Points, in no order, along strands that fork, close into loops and pass close to each other.
(in the rows, 128 means zero)
Points whose rows are less than 147 apart are linked; no others are. Some points are linked to none.
Nipa: [142 162 107 129 161 148 119 153 152 121 102 137 119 131 124 134 142 145
 101 128 103 136 125 144 125 151 103  98 157 160 133 114 115 132 136 138
 171  98 126 117  99  89 129  97 100 142 120 154 142 172 137 161 154 114
 134  90 119 172 131 155 141 147 132 144 137 106 147 128 118 130 132  99
 119 102]
gafad: [116  99 125 120 175 108 135 153 169 136 124  55 115 140 171 142 196 115
  78 128 107  88 165 150 147 133 174 155  97 127  62 158 114 129 118 123
 160 135 128  85 141 127 115 140 138 146 119 131 177 118 147 107 113  67
 119  86 136 104 135 143 144  65 140 105 139 127  74 125  72 113 116 122
 141 138]
fuda: [171 189 141 152  91 167 137 149 133 136 123 145 107 111 118 109 105 135
 143 121 126 163 104 123 120 166  55  71 173 177 181  82 109 129 148 160
 168 142  93 148 134  93 130  91 114 102  91 132 127 128 129 150 130 189
 180 147 140 182 117 143 124 183 129 134 150 121 188 139 156 131 126 112
 119 101]
Leki: [ 93 110 136  89 172 137 140 138 156  87  82  68 139 134  87 127 198 211
 130 146 128  99 162 153 152 148  83 164 114 129  80 147  98  89 116 168
 176 127 139  57 129 147 114 100 115 111 113 136 170 121 102 152 128  82
  97 129 163 142 135  95 129  56 151 109 156 142  54 112 101  74 133 110
 142 121]
Zum: [130 125 123 101 177 143 134 138 166  89 110 101 126 118 119 141 163 168
 120 136 111 115 143 144 145 145  96 123 134 142  91 115 119 110 127 149
 173 107 139  91 103 124 127 100 106 131 106 132 173 132 115 148 152  99
 123 117 162 153 129 132 128 102 156 111 137 121 106 109 106  85 126 108
 138 124]
fezo: [121 108 120 135 153  92 140 113 146 159 180 121 123 137 183 134 109 105
  96 112 103 101 165 118 152 132 194 136 132  95 116 151 153 151 111  81
  85 140 119 150 116 137 140 181 129 149 124 120 143 132 129 115 122 104
 145  95  85 103 124 155 142 124 106 133 122 111 141 163 102 142 135 136
 131 117]
Dat: [103 108 122 103 184 122 133 181 159 158 102  51 121 143 133 133 220 165
  92 158 140  80 185 150 168 160 149 166 101 106  76 159  84 117 118 116
 207 126 104  76 156 130 107 117 122 125 105 151 206 117 158 137 100  56
 107  91 135 117 141 118 149  52 156 124 153 124  46 138  47  96 116 132
 135 118]
kon: [145  74 136 108  98 142 152  92 162 136 187  99 103 104 135 110 102 134
 109 137 143  98 125 137 133 175 145 107 141 118  98 129 131 138 139  78
  57 151  95 153 126 144 108 158 144 104  52  99 188  94 127 121 108 138
 159 177 154 137 102 134 118 123 155  95 148 133 146 141  93  92 117 124
 161 122]
Pusa: [146 119 126 108 147 148 144 127 167 106 137 102 116 112 132 132 127 166
 114 134 116 113 141 146 155 161 100 106 145 134  90 127 119 112 140 120
 138 117 134 117 103 127 119 110 107 118  71 130 195 117 117 154 140 118
 149 132 149 160 108 149 139 114 176 111 144 119 129 132  94  89 116 102
 132 111]
Fid: [117 103 131 120 150 104 143 102 129 110 157 126 121 148 151 149 136 107
 107 114 119 102 134 109 123 121 165 136 109  89 101 137 161 119 118 106
  88 136 134 116 113 135 145 160 121 141 137 117 114 123 113 122 100  89
 117 142 115  91 130 132 116 123 121 111 124 129 127 114 108 140 139 132
 134 143]
bora: [108  41 163 116  79 136 169  84 131  39 113  63 123 110  70 105 118 156
 109 162 150 121 110 133 128 150 106 137 108  95  72 116 147 106 122 127
  23 144 171  95 145 148  90 122 150  88  73 119 149  58 111 107  66 149
 110 227 168 119 113 104 109 118 162  93 126 186 115 113 106  90 117 127
 151 125]
totu: [102 135 113 109 181 134 119 141 154 113 108  83 125 155 128 161 189 129
  96 136 111  89 128 130 115 113 170 137  91 162  95 137 128 110 118 165
 177 114 148  84 124 115 121 112 116 158 165 123 121 156 146 122 125  84
 110  90 142 114 156 140 131  78 122 128 133 114  89 114 105 143 126 122
 133 145]
lud: [167 183 116 123 146 162 111 132 102 139 110 156 107 138 122 108 134 141
 162 110 108 170  87 133 102 123  65  89 152 153 186  98 105 123 119 150
 194 100 114 107 126  85 124  75 105 128 168 137  63 141 123 155 149 160
 117 125 128 163 134  95 169 170 103 178  89 123 177 111 191 173 119 100
 119 108]
Pitez: [114 131 176 162  41 120 121 113 118 123 105 152 129 104  84 125  96 116
 189 117 171 215  60 126 117 136 102 111 178 145 167 100 133 124 163 131
  99 137 126 153 133 144 114 140 147  74 111 117 109  69 151 134 122 193
 137 189 181 119 122 112  84 182 126 104 143 153 188  85 170 117 124 134
 167 180]
kotop: [147 148 143 152  99 153 147 122 153 140 164 138 105 108 116 116 101 130
 134 130 142 152 116 119 127 167 125  86 171 144 148 104 117 130 149 116
  96 149  91 168 118 130 139 132 129 113  80 123 136 128 138 134 121 162
 187 155 144 152 125 142 110 153 120 120 148 130 188 140 129 120 129 108
 150 118]
talas: [147  77 130 104 119 143 140 105 193 163 177  90 111  97 146 106  95 134
 109 140 125  93 124 153 154 170 147 117 141 122  77 140 124 141 130  67
  67 133  83 156 121 138 102 150 139 101  37 109 209  96 121 135 118 133
 179 144 135 146  97 146 139 105 166  97 139 114 145 147  70  79 123 126
 143  99]
ler: [ 99  24 157 132  70 115 153  74 124 132 164 102 115 115 124 102 120 131
  95 139 151  83 138 134 113 157 141 133 115  82 104 131 139 153 140  80
  11 134 108 146 138 152 115 199 158  79  73  91 171  82 114 103  63 152
 125 225 143 114 104 122  95 126 144  82 131 159 124 142  90 105 130 142
 170 146]
napad: [160  92 124 155 119  83  95 162  77 179 196 204 155 127 166 143  66  56
 124 120 146 143 178 112 158  54 202 148 105  91 150 150 176 165 103 107
 112 133 135 187 128 165 136 167 145 131 172 157  90 142 155  62 150 112
 114  99  69  87 119 125 111 141 100 136 103 158 105 161 118 150 125 186
  74 142]
Tade: [138 161 154 154  70 136 122 117 112 133 128 161 112 117  97 119  96 113
 176 110 167 200  72 107 110 138  93  93 167 137 167 109 120 115 154 142
 127 138 104 152 133 134 137 132 134  89 118 125  85 105 146 137 129 178
 137 177 151 130 133  97 108 166 120 117 135 147 195 107 157 130 107 112
 144 160]
zez: [117  78 129 141 137  59 142 118  99 149 176 119 140 136 194 145 112  83
  97  98 106  92 192 102 142 108 190 168  91  55 107 160 161 167  92  85
  73 138 126 145 128 160 117 200 136 154 138 123 142 112 128  86 109 103
 108 109  96  78  96 145 116 118 117 123 113 144  88 169 101 157 156 167
 111 141]
Radi: [ 84 167 109 127 147  96 101 157  96 144 122 141 125 155 146 171 156  71
 118 150 108 102 146 113 112  49 212 182  69 137 128 171 138 112 126 135
 189 140 147 108 148 120 151 133 128 181 220 123 104 172 138  94 128 121
 116  47  97  88 151 133 117  83 115 150 110  99  91 147 132 186 153 151
  91 148]
Manel: [112 141  97 112 170 172 125  79 110 102  94 105 165 164  63 114 183 159
 194 127 134 135  77 116  66  86  92 161 102 126 108 106 107  88  84 191
 123 108 164  88 150 102  85  83 124 162 184 103  52 133 112 158 120 111
  82 145 156 120 150  65 141 126 142 162 130 132  93  75 173 138 118 144
 119 170]
daf: [141 172 139 102 124 145 123 149 152  72  63 113 125 109 104 140 133 204
 169 135 107 115 138 159 151 175  28 122 154 141 137 108 106 111 158 133
 180 126 150 104 109 134 130  78 123 106  91 144 182 125  90 184 159 148
 121 119 161 180 104 145 143 119 165 113 145  97 110 134 142  53 148 106
 141  82]
sot: [167 194 126 139 133 164 115 145 116 143 106 158 100 127 127  99 119 133
 139 119 108 149  99 138 111 142  47  74 175 166 191  94 108 141 123 153
 193 107 110 117 129  80 133  69  98 128 140 130  95 149 131 152 143 152
 141 123 108 169 124 117 160 186 108 167 112 111 185 131 169 161 123 104
 116  95]
dini: [133 124 141 155  96 146 137 110 148 164 187 145 120 113 142 108  90 130
 120 126 140 135 133 115 138 159 173  96 162 134 143 117 130 146 135  94
  62 145  79 176 115 141 144 177 146 106  83 116 147 136 135 126 116 156
 175 146 129 130 122 142 118 142 111 115 151 124 187 164 111 120 133 119
 163 117]
kal: [ 99  68 146 129 123  98 141  86 104  83 136 111 140 156 134 131 135 122
 101 116 135  95 136 117 122 120 144 141  90  55  81 140 152 110 107 113
  58 132 145 100 121 137 140 167 135 127 128 127 105 103  97 110  77  95
  95 183 123  82 129 130 114 121 120 107 123 153 113 104 100 135 141 134
 132 153]
mipe: [108 154  96 114 170 146 105 134 130 122 103 112 128 164 114 159 172 139
 132 125 116 112  95 122  94 102 156 137  98 164 124 124 128 111 112 162
 181 105 148  98 127  98 112 106 101 159 194 128  95 165 139 146 138 104
 103  87 134 133 154 125 128 103 117 147 122 110 110  96 145 163 138 119
 113 133]
Taga: [135 153 153 176  89 124 103 114 115 169 146 197 126 124 111 115  79 100
 169 116 163 197  85 110 120 117 119 100 173 136 172 125 130 136 144 129
 126 138  99 160 137 152 164 150 139  87 140 138  79 127 149 129 122 162
 116 165 123 124 134 104 125 153 115 106 118 155 191 119 160 144 114 106
 145 165]
sikol: [115 157 115 146 155 106 116 176 137 160 120 131 117 122 161 128 152 112
  70 150 101 130 140 137 133 111 185 143 137 164 147 147 135 143 142  99
 155 123 129 133 114  94 148 141 111 182 150 139 116 173 150 121 155  92
 164  35  82 133 135 185 163 122  98 156 131  74 142 178 127 178 129 133
 108 114]
Pava: [134  80 154 106  90 138 176  98 154  65 124  80 117  94  78 122 102 153
 124 161 136 131 110 126 127 169 103 112 129 117 113 111 132 113 144 132
  64 152 159 112 135 153  92 108 138  90  54 104 171  63 117 115  94 157
 140 213 187 135 116 112 102 137 169  90 159 172 116 110 123  83 119 135
 156 121]
Guri: [ 95  24 141 135  89  98 144  86 109 147 180 110 131 119 142 111 117 112
  96 117 141  75 157 118 131 143 145 130 108  58 114 141 137 164 127  91
  21 129 101 140 135 158 126 213 154  97  91 103 167 101 118 104  73 138
 110 202 115 102 109 128 101 127 127  92 121 156 119 154  80 119 137 149
 149 143]
naze: [106  95 142 173  59 104  81  90 101 168 143 189 183 119 114 102  73  94
 176 110 179 180  93 134 139  85 122 116 173 143 156 131 143 138 147 140
  86 112 134 157 134 183 162 153 163  67 145 141 102  99 146 118 131 167
  79 192 133 115 133 120  91 176 122  77 113 176 174  81 175 123 126 132
 166 217]
Sili: [176 150 125 166 131  98 103 139  96 182 159 231 131 143 154 113  64  73
 127 132 161 173 132 128 135  46 173 139 124 142 191 147 154 153 114 116
 178 133 133 143 153 127 153 132 125 128 204 166  52 153 132  96 159 109
  97 100  68 113 147 116 165 125 105 126  90 126 144 144 170 193 103 142
  86 157]
dos: [107 141 109 114 172 121 112 167 146 128 104  84 112 157 145 164 194 102
  91 154 118  77 147 126 127 108 198 142  75 152 104 146 120 115 143 153
 194 123 152  84 139 116 128 105 135 170 183 131 136 162 168 103 128  91
 121  58 123 105 160 151 141  66 124 134 131 101  66 146  94 149 125 123
 130 128]
Zadi: [ 82  21 171 134  74 125 166  75 101  53 108  81 133 128  90 102 128 158
 107 148 156 113 118 134 117 139 122 139  90  78  73 128 146 110 123 125
   6 138 159 109 137 146 109 150 165  84 101 119 131  62 102 116  44 154
  92 244 144 103 120 119  89 110 141 104 117 190 114 110  93 109 120 127
 159 141]
Tira: [115 107 127 110 183 127 135 140 178 116 119  84 119 129 148 140 181 156
  95 134 109 102 146 150 150 130 138 139 120 130  71 147 114 115 122 131
 164 113 130  93 115 127 124 128 113 134 107 130 183 126 137 140 134  75
 118 103 152 136 130 135 147  80 146 102 143 124  92 117  77 100 118 113
 148 137]
pino: [150 121 129 149 121  75 114 177  72 197 179 191 156 127 173 148  71  62
 109 123 125 153 200 129 165  51 198 170 100 104 145 158 166 157 109  85
 130 141 131 207 122 152 136 166 141 181 164 147 102 153 142  56 173 113
 139  52  71  94 121 136 116 125  98 166 104 136 101 187 134 178 138 183
  68 129]
tam: [127  39 154 119  71 132 162  83 158 128 164 101 110  95 119  98 109 135
 115 148 149  93 121 138 119 171 144 110 140 110 107 126 134 156 147  75
  22 145 102 154 136 150 100 174 157  82  52  84 181  78 125 109  85 142
 148 212 162 128 103 121  99 130 156  78 142 155 132 143 101  85 136 140
 178 135]
gamek: [106  42 118 127 119  56 154 110  96 166 178  91 143 132 187 124 117  73
  87  82 103  66 202 113 134 117 168 169  82  46  92 161 143 187  73  85
  48 126 114 149 131 156  84 221 140 143 128 133 153 102 128  88  96 113
 102 117  93  86  86 138 104 109 135 122 104 167  79 180  74 156 154 165
 101 136]
Mifiv: [157 196 151 172 106 157 119 144 134 168 142 161 106 110 130  96  97 116
 139 121 135 177  98 127 115 147  88  74 181 166 179  99 114 143 132 143
 150 141  76 154 131 103 155 114 113 114 100 133 105 138 139 129 127 173
 174 143 115 161 123 133 128 166 108 132 134 124 212 151 152 155 128 105
 124 122]
dom: [ 85 111 126  86 189 129 138 157 147 125  91  40 129 155 105 127 217 191
 115 150 137  81 180 153 163 153 122 169  97 107  85 159  86  94 110 149
 206 133 116  52 148 138 107 108 115 115 112 146 189 113 131 142  92  62
 101 119 146 125 146  99 140  44 146 127 157 143  32 127  61  88 111 116
 144 116]
Nebaf: [117 140 119 152 141  83 125 169 127 165 142 145 125 116 193 132 121 101
  79 129 102 126 176 125 153 103 211 161 130 137 138 163 145 148 135  73
 125 134 130 160 112 116 149 168 130 191 144 127 127 154 137  98 159 108
 171  35  74 111 130 189 163 123  96 154 125  77 133 190 129 170 142 152
 108 116]
zivum: [144 101 141 157 135  87  95 133  90 175 184 196 149 138 155 140  74  71
 136 114 155 145 148  98 158  83 189 140 111  86 153 145 174 156 105 124
 115 132 131 171 127 169 163 175 132 111 162 153  90 135 152  94 125 112
  92 127  76  91 128 130 113 147  96 118 108 152 116 141 126 155 129 166
 104 144]
dafaf: [161 162 129 152 106 169 133 138 164 147 147 132 112 108 141 107  98 142
 109 132 124 135 133 127 135 161 115  76 170 159 142 103 113 129 145 125
 117 132  96 152 107 116 137 108 124 119  58 137 158 140 131 139 136 156
 200 130 122 167 113 174 148 158 123 134 149 112 185 155 115 121 133 103
 125  91]
bonar: [144 156  94 108 154 170 129  89  92 100  99 140 148 169  81 102 167 155
 211 124 144 163  76 108  84  92  73 143 117 117 142  94 110  89  95 167
 130 104 151 103 140 101  86  82 133 153 189 100  44 124 119 165 138 140
  98 150 159 130 152  47 159 152 137 176 105 135 121  74 184 137 103 122
 122 158]
diba: [175 183 120 123 102 169 134 153 128 102  86 141 114 110 112 125 110 149
 153 117 112 139 111 145 124 174  24  84 151 169 175  83 110 128 152 160
 178 125 123 136 140  89 138  64 113 105 104 133 137 127 102 164 144 184
 147 148 139 183 118 140 142 180 142 138 142 116 153 119 166 105 120 113
 122  77]
goz: [135  94 116 123 132 134 131 108 179 163 180  92 119 109 170 110 107 116
  98 126 118 100 146 137 162 164 176 111 143 128  97 150 135 149 123  77
  66 137 103 161 115 132 124 165 137 130  76 120 182 124 122 129 130 126
 178 109 111 131 109 169 158 114 133 117 129 109 157 161  80 102 115 127
 139  95]
Zabu: [160 155 142 115  88 162 162 132 136  66  83 124 122 105  83 125 101 139
 176 127 142 164  91 115 123 175  57 106 139 161 166  86 122 113 163 173
 137 149 145 140 154 120 111  86 126  93  93 115 133  83 110 156 136 201
 148 182 171 152 125 113 111 182 149 123 152 142 132  93 167  83 104 135
 133  99]
Kupi: [143 151 108  94 154 167 131 123 138  83  96 124 128 128  95 141 146 154
 150 121 120 134 104 125  99 140  72 122 124 154 117 104 120 105 126 167
 156 106 155 108 105 107 115  79 102 134 139 132 121 143 110 157 154 119
 124 137 151 151 142 117 122 148 140 138 121 128 129  79 149 112 128 118
 122 121]
mele: [115 169 109 131 135  89  90 153  85 165 139 193 135 162 158 155 120  70
 126 147 119 133 137 121 113  29 201 191  87 137 154 168 152 129 115 119
 193 136 150 136 152 126 143 138 115 164 221 137  87 164 125  94 143 120
 113  53  90  87 142 109 131 104 116 141 104 102 107 138 158 197 148 140
  64 159]
dal: [ 95 163 105 119 160 122  99 143 115 137 111 112 122 161 133 169 173 105
 129 143 112 106 106 117  99  77 188 169  80 165 135 143 137 113 124 154
 189 115 146  96 138 106 129 118 115 168 221 126  83 165 152 123 134 106
 116  65 111 106 154 127 129  91 108 144 119  96 106 126 137 185 139 130
 109 141]
Vil: [111 101 144 109 132 133 148  85 116  68 118 117 140 150 104 118 151 132
 124 127 148 119 109 111 111 116 121 134 101  94  83 125 151  93 112 135
  70 131 154 104 115 135 129 136 129 137 121 117  95 108  96 130  94  97
 109 192 144  90 145 108 115 131 138 116 123 158 122  83 109 131 130 127
 134 156]
feze: [129 128 141 186  69 106  81  98 109 191 148 208 153 118 117 106  59  93
 169 109 179 193  90 130 132  93 130 100 180 136 171 132 133 150 140 135
 121 125 113 170 142 169 168 158 157  79 152 159  74 125 155 118 135 164
  87 158 119 120 136 117 124 152 110  87 119 159 193 114 173 136 112 113
 150 192]
Vosas: [133 149 115 147 158 116 124 156 153 166 136 127 122 123 174 117 128 123
  77 142 103 133 134 138 149 131 168 108 161 153 140 128 139 137 138  97
 125 118 122 142  98 100 151 142 112 164 110 146 129 168 140 130 147  97
 174  59  88 146 132 179 180 138 106 148 124  88 162 179 112 156 129 117
 110 101]
Sefum: [158 166 111 106 134 174 131 101  96  95  87 148 128 148  84 105 145 145
 207 108 147 180  76 107 101 118  51 112 128 136 170  88 107  95 121 166
 141 115 140 112 143 101  97  81 126 120 166 110  58 112 116 160 156 180
 115 167 153 143 144  52 153 168 131 174 104 146 143  77 183 133  99 124
 126 140]
Nezo: [109 129 137  88 165 137 144 139 162  70  88  91 135 116  96 138 170 206
 151 140 114 105 148 151 155 157  59 160 132 134  91 139 102 107 136 154
 170 127 143  69 112 147 111  87 115 102  90 132 188 121  93 165 141  98
 107 136 169 154 121 117 119  89 159 103 142 123  84 118 116  57 137 114
 147 119]
Bog: [155 125 159 130  75 146 167 126 157  75 104 118 119 100  89 132  98 143
 166 134 142 169  95 116 129 184  89  91 157 155 167  84 125 123 163 153
 108 158 135 162 147 130 104 120 130  84  60 117 151  76 138 140 119 187
 170 199 208 155 109 137  92 179 146  97 178 147 140  96 157  86 119 144
 151 112]
depes: [134 153 124 113 153 145 134 128 138  98 126 139 114 143 111 136 133 119
 136 119 128 138 100 119  97 132 112 101 134 131 126 106 130 106 123 133
 139 123 130 124 105 111 127 109  96 137 140 130 101 141 120 151 133 116
 135 142 126 133 154 119 121 150 126 136 111 122 165  93 130 138 122 111
 118 124]
sibu: [140 122 130 119 140 143 144 108 159 114 156 115 106 122 139 133 119 133
 110 130 116 119 132 125 138 154 135 106 150 124 100 127 132 112 134 113
 108 124 122 137 103 125 130 129 111 137  94 126 163 135 122 141 127 118
 157 139 128 140 126 147 130 133 140 116 135 121 152 127  95 106 121 106
 137 115]
gar: [166 175  97 109 137 172 123 124 103 108  76 141 131 128 106 109 142 159
 172  97 110 146  88 138  98 140  46 105 138 158 169  95  96 119 127 166
 186 103 125  99 133  85 117  58 105 130 163 131  94 143 114 170 165 162
 112 127 138 168 128  97 148 167 113 174 108 118 149  77 195 136 122 110
 121 102]
zepo: [155 184 125 143 141 156 115 154 133 154 116 152 103 120 136 119 113 130
 112 130 108 146 109 134 117 147  87  80 174 168 166 104 117 136 127 133
 173 102 109 126 109  75 141  95  94 144 120 148 105 165 136 145 141 136
 162 105  95 161 131 150 153 171 118 157 120 111 180 148 136 158 127 104
 112  94]
lan: [127 106 124 141 133 122 143 108 147 161 195 130 118 124 159 125  96 112
 105 124 120 114 146 107 148 151 187 104 143 109 133 133 139 145 131  87
  63 142  97 166 110 139 147 184 135 131 101 112 148 131 129 124 119 133
 164 126  94 116 128 156 136 140 110 129 135 112 165 165 102 125 127 126
 143 117]
gem: [131 147 127 151 122  71 117 181  83 194 163 194 147 129 173 138  89  82
  95 135 116 157 175 128 145  58 191 177 114 127 156 167 158 147 124  87
 158 139 132 180 133 141 159 154 120 184 171 145 108 159 129  68 169 106
 153  33  59 101 136 148 136 120  99 163 116 106 112 180 151 186 139 167
  66 129]
vare: [142 171  79 100 163 177 101 106 117 100  59 108 163 138  98 126 168 188
 179 109 116 130  74 140  84 135  60 136 118 164 134 122  90 113 117 193
 182 104 155  75 155  93 121  45 125 140 179 125  98 163 115 175 177 133
  89 112 156 172 128  99 145 119 128 178 128 108  99  58 202 106 120 121
 122 110]
mev: [112 118 169 171  42 108 101 106 110 153 127 183 152 117  97 117  83 104
 183 116 176 203  79 136 130 117 110 124 180 136 166 113 139 132 156 116
  86 123 121 160 125 164 130 153 162  70 121 121 109  82 149 131 122 181
 118 195 158 116 121 123  88 174 120  95 134 159 192  95 170 111 128 126
 171 196]
Liku: [119 128 115  89 168 163 141 113 143  62  84  98 152 131  75 136 174 173
 144 134 115 122 119 135 116 128  74 147 114 149  80 120 122  90 110 186
 144 115 168  81 125 126 107  87 111 133 129 122 117 131  88 145 142  95
 109 142 169 142 139 102 116 113 147 122 135 141  87  82 134  95 131 124
 129 132]
lubaz: [104 171 110 117 153 114 106 176 114 132 101  95 104 139 154 169 189  84
  83 161 119  77 155 119 140  92 204 149  61 142 112 158 110 129 155 141
 195 131 154  94 139 115 144 106 156 193 200 137 128 181 181  93 133 104
 130  35 109  98 168 149 141  62 118 156 120  87  62 177  93 169 128 138
 118 126]
rutor: [114 102 118 134 138  63 135 150  88 171 179 142 139 127 195 156  99  79
  95 111 103 115 208 112 153  77 208 178  94  82 122 172 161 172  98  81
 103 144 129 167 123 174 122 186 143 182 149 122 137 137 139  82 138 113
 130  59  90  81 104 146 115 113 103 151 114 127  94 192 121 171 156 173
  91 135]
mosov: [160 175 122 105 110 166 134 151 134  76  66 124 134 110  98 139 111 170
 170 125 114 124 115 154 135 174  25 109 148 163 149  94 114 117 160 148
 179 129 148 124 132 107 130  56 113  99 105 129 152 122  86 178 156 170
 125 136 150 176 116 141 140 156 160 127 142 102 126 104 175  66 131 118
 122  71]
zuga: [127 132 128 121 156 134 140 115 140 106 148 129 107 145 132 144 132 116
 120 125 123 123 120 113 120 133 142 114 132 114 107 120 148 112 126 122
 111 130 135 124 100 123 138 136 109 146 134 125 119 134 119 127 125 106
 131 138 119 118 147 140 119 142 131 127 126 122 156 112 113 136 126 113
 126 131]
des: [113 147  79  96 173 180 115 100 121 105  88 100 153 157  86 129 179 167
 178 113 127 119  79 126  78 112  91 148 107 153 107 117 103  92 100 197
 155 100 165  83 142  98 102  73 115 161 182 113  82 149 120 160 150 113
  95 118 157 140 149  83 132 120 134 157 122 124  92  64 173 136 131 127
 123 144]
pufiv: [116 131 144 140 117 117 118 101 106 127 156 174 133 147 117 132 103 110
 151 122 162 147 108  93 128 114 138 128 138  84 133 131 152 113 126 128
  88 128 124 141 124 166 162 159 143  98 133 128  85 122 131 133  94 131
 100 189 113  87 137 114 110 149 112 112 112 157 151 102 120 145 133 134
 147 155]
subol: [134 114 145 162 117 107 102 112 101 170 177 193 142 134 123 128  73  88
 151 114 161 158 122  96 148 106 166 123 141  99 154 136 158 147 123 127
 105 127 116 163 126 167 177 173 137  92 147 148  90 132 141 123 109 129
  85 154  93 101 138 125 120 143 102 104 113 148 150 128 138 147 122 141
 126 158]
tive: [154 182 136 153 144 120 118 149 125 174 142 182 105 142 140 127 104 112
 131 139 120 165 111 125 118 104 145 120 162 144 176 127 143 137 119 109
 158 129 112 144 120 107 152 129 101 145 162 144  65 152 131 131 130 114
 133  97  67 129 146 138 159 144 104 146 107 105 173 147 146 192 121 109
 107 121]
Zupu: [137 171 103 119 161 152 106 153 151 113  70 130 129 128 114 135 149 168
 114 124 105 123 116 154 118 154  87 103 150 167 137 112 107 142 135 153
 201  89 132  96 110  91 133  75 107 136 145 149 138 170 135 162 169 106
 113  83 141 174 127 142 141 130 130 154 139  99 116 108 142 116 138  99
 122  92]
paz: [112 110 120 103 172 114 120 178 153 155 115  46 113 152 157 141 206 120
  77 152 116  80 185 150 156 135 170 170  83 103  69 165  98 129 127 117
 190 134 119  86 168 135 112 121 138 147 123 140 189 120 168 109  94  58
 111  73 129  89 145 134 152  42 151 124 143 122  45 151  47 114 107 131
 129 120]
zab: [146 163 134 115 109 159 143 113 110  86  99 141 114 113  89 113 123 135
 191 114 152 171  82 104 110 145  58 104 136 144 163 100 120  98 141 161
 131 133 132 130 140 112 106  96 123 108 125 113  91 100 120 149 141 182
 142 181 151 133 144  81 119 171 133 141 119 150 157  89 161 119 102 127
 127 124]
bivik: [144 172 154 171  73 143 133 130 146 171 150 160 115 104 121 111  91 126
 151 117 144 188  99 120 123 153 111  81 190 160 166  96 109 140 148 123
 110 149  70 176 126 123 139 140 128 101  83 127 110 126 147 132 123 180
 185 151 149 161 116 139 104 163 107 117 163 129 215 149 149 130 134 110
 154 132]
zub: [148 144 114 149 120  79 102 166  76 178 164 216 156 145 167 147  89  53
 110 141 133 152 162 134 136  21 193 179  93 128 155 166 157 139 106 107
 185 139 144 177 148 132 144 132 125 159 206 155  91 163 124  64 161 104
 125  54  74  90 135 112 123 113 107 154 100 118 102 148 164 189 133 159
  49 158]
sotad: [ 79 177 119 123 139  91  99 181  84 148 118 131 117 134 170 167 165  68
  95 156 110  94 159 120 123  64 207 174  66 136 123 177 115 133 148 129
 196 142 150 129 153 117 159 124 147 202 215 125 120 184 161  83 133 121
 131  26  87  95 159 140 134  78 108 159 111  83  83 177 116 182 144 140
  98 144]
bipe: [148  96 154 128  63 143 170 111 158  82 136 116 113  94  97 127  98 144
 138 149 149 154 115 120 128 189 129  97 158 139 137 103 127 130 156 128
  75 152 129 158 133 148  94 133 144  91  48 106 171  73 144 130 114 173
 167 202 201 144 104 133  94 157 157  88 170 149 141 117 134  86 129 136
 172 128]
peku: [116  76 119 137 140  83 145 105 127 166 194 113 137 130 193 136 100  90
  94 106 108  85 184 109 151 130 193 148 108  74 120 160 153 171  94  81
  66 147 112 154 122 153 126 207 141 152 122 109 154 120 127 108 116 120
 134  99  84  92 108 148 133 126 114 130 115 126 114 174  98 141 134 154
 126 120]
zevo: [142 149 117 147 133 148 132 140 166 154 140 122 124 107 148 107 111 142
  85 138 114 133 134 146 149 155 136  81 168 149 137 115 116 131 134 108
 127 116 114 147  94 100 144 118 120 141  67 143 159 154 134 143 137 125
 192  88 100 162 112 182 176 144 123 145 133  91 177 178  99 127 130 100
 117  89]
roz: [ 78  14 165 142  65 117 153  80  99  97 144 111 135 115 102 101 126 143
 107 142 149 106 127 127 113 145 137 128 112  78 105 128 140 135 149 101
   9 128 134 135 138 168 128 184 168  68  97 100 150  67 123 105  47 156
 105 238 146 111 113 118  77 127 131  91 115 179 116 127  93 108 137 142
 174 156]
ris: [131 188 107 111 146 155  92 157 140 101  43 127 139 125 101 141 157 195
 143 125 105 108 112 163 122 172  57 114 146 157 137 111  94 136 143 157
 213 105 127  85 123 110 143  57 123 122 144 148 150 170 119 172 173 113
  93  77 164 180 114 128 143 110 135 151 149  97  98 103 159  85 144 104
 131  82]
suti: [123 176 134 101 140 141 105 160 148  72  40 112 150 124  93 146 171 227
 176 136 115 103 120 161 133 175  32 140 132 147 135 119  98 117 147 157
 188 131 140  83 117 133 142  59 134 106 129 137 165 149 102 180 171 121
  99 106 170 170 118 117 137  96 148 139 153 102  90 108 156  55 146 116
 147  79]
Ruso: [ 93   9 128 128 100  72 150  91  92 159 183  98 147 126 165 110 119  92
  84  95 128  61 190 120 129 138 148 145  85  34 103 140 134 171  96  95
  20 123 108 149 137 154 107 235 152 113 112 123 160  86 118  97  74 129
  92 176  93  99  99 138 103 118 136 103 107 167  83 162  64 134 142 153
 121 137]
fepi: [157 180  93  99 137 175 114 131 118  76  48 125 151 122  98 125 154 183
 194 117 106 132  94 148 104 154  31 126 131 159 146 106 104 114 135 174
 178 118 147  97 145  95 125  46 115 122 154 127 115 144  92 171 174 146
  99 125 150 175 121  98 140 147 133 167 120 108 115  69 204  85 121 124
 132  84]
ziv: [112 115 133  96 159 151 145  97 138  63 102  98 137 141  93 132 163 144
 131 124 134 117 109 128 106 116 100 140 102 118  71 116 137  88 108 158
 101 122 159  94 112 117 113 117 114 146 124 118 104 118  87 127 118  93
 117 165 155 110 142 105 118 125 139 119 130 150 110  84 123 112 134 122
 129 148]
letud: [108 123 120 139 134  68 131 164  99 174 155 139 139 117 204 146 114  87
  81 122 101 123 205 117 148  77 210 187  99 114 125 178 147 164 121  79
 119 144 127 169 117 162 128 180 147 205 150 123 143 154 140  74 160 119
 151  27  80  96 122 164 126 105 100 154 106 104  94 193 133 174 151 167
  97 132]

A piece is all that can be reached along the links. How many separate loops has the piece of each point below (a circle has one, a figure eight two, a Y none), and how many tips (points with one link)?
Sefum: loops 3, tips 0
zuga: loops 2, tips 0
mev: loops 1, tips 0
zub: loops 1, tips 1

Name the points in between on the shortest way along the links from the first point to the second, in order.
dini; sot: kotop bivik Mifiv fuda diba mosov daf suti ris Zupu Nipa zepo
vare; ler: des Manel bonar Sefum zab Zabu Bog bipe Pava bora Zadi roz
dal; subol: Radi mele zub gem pino napad zivum
Vil; Nezo: kal Fid zuga sibu Pusa Zum
Nebaf; dini: sikol Vosas zevo dafaf kotop
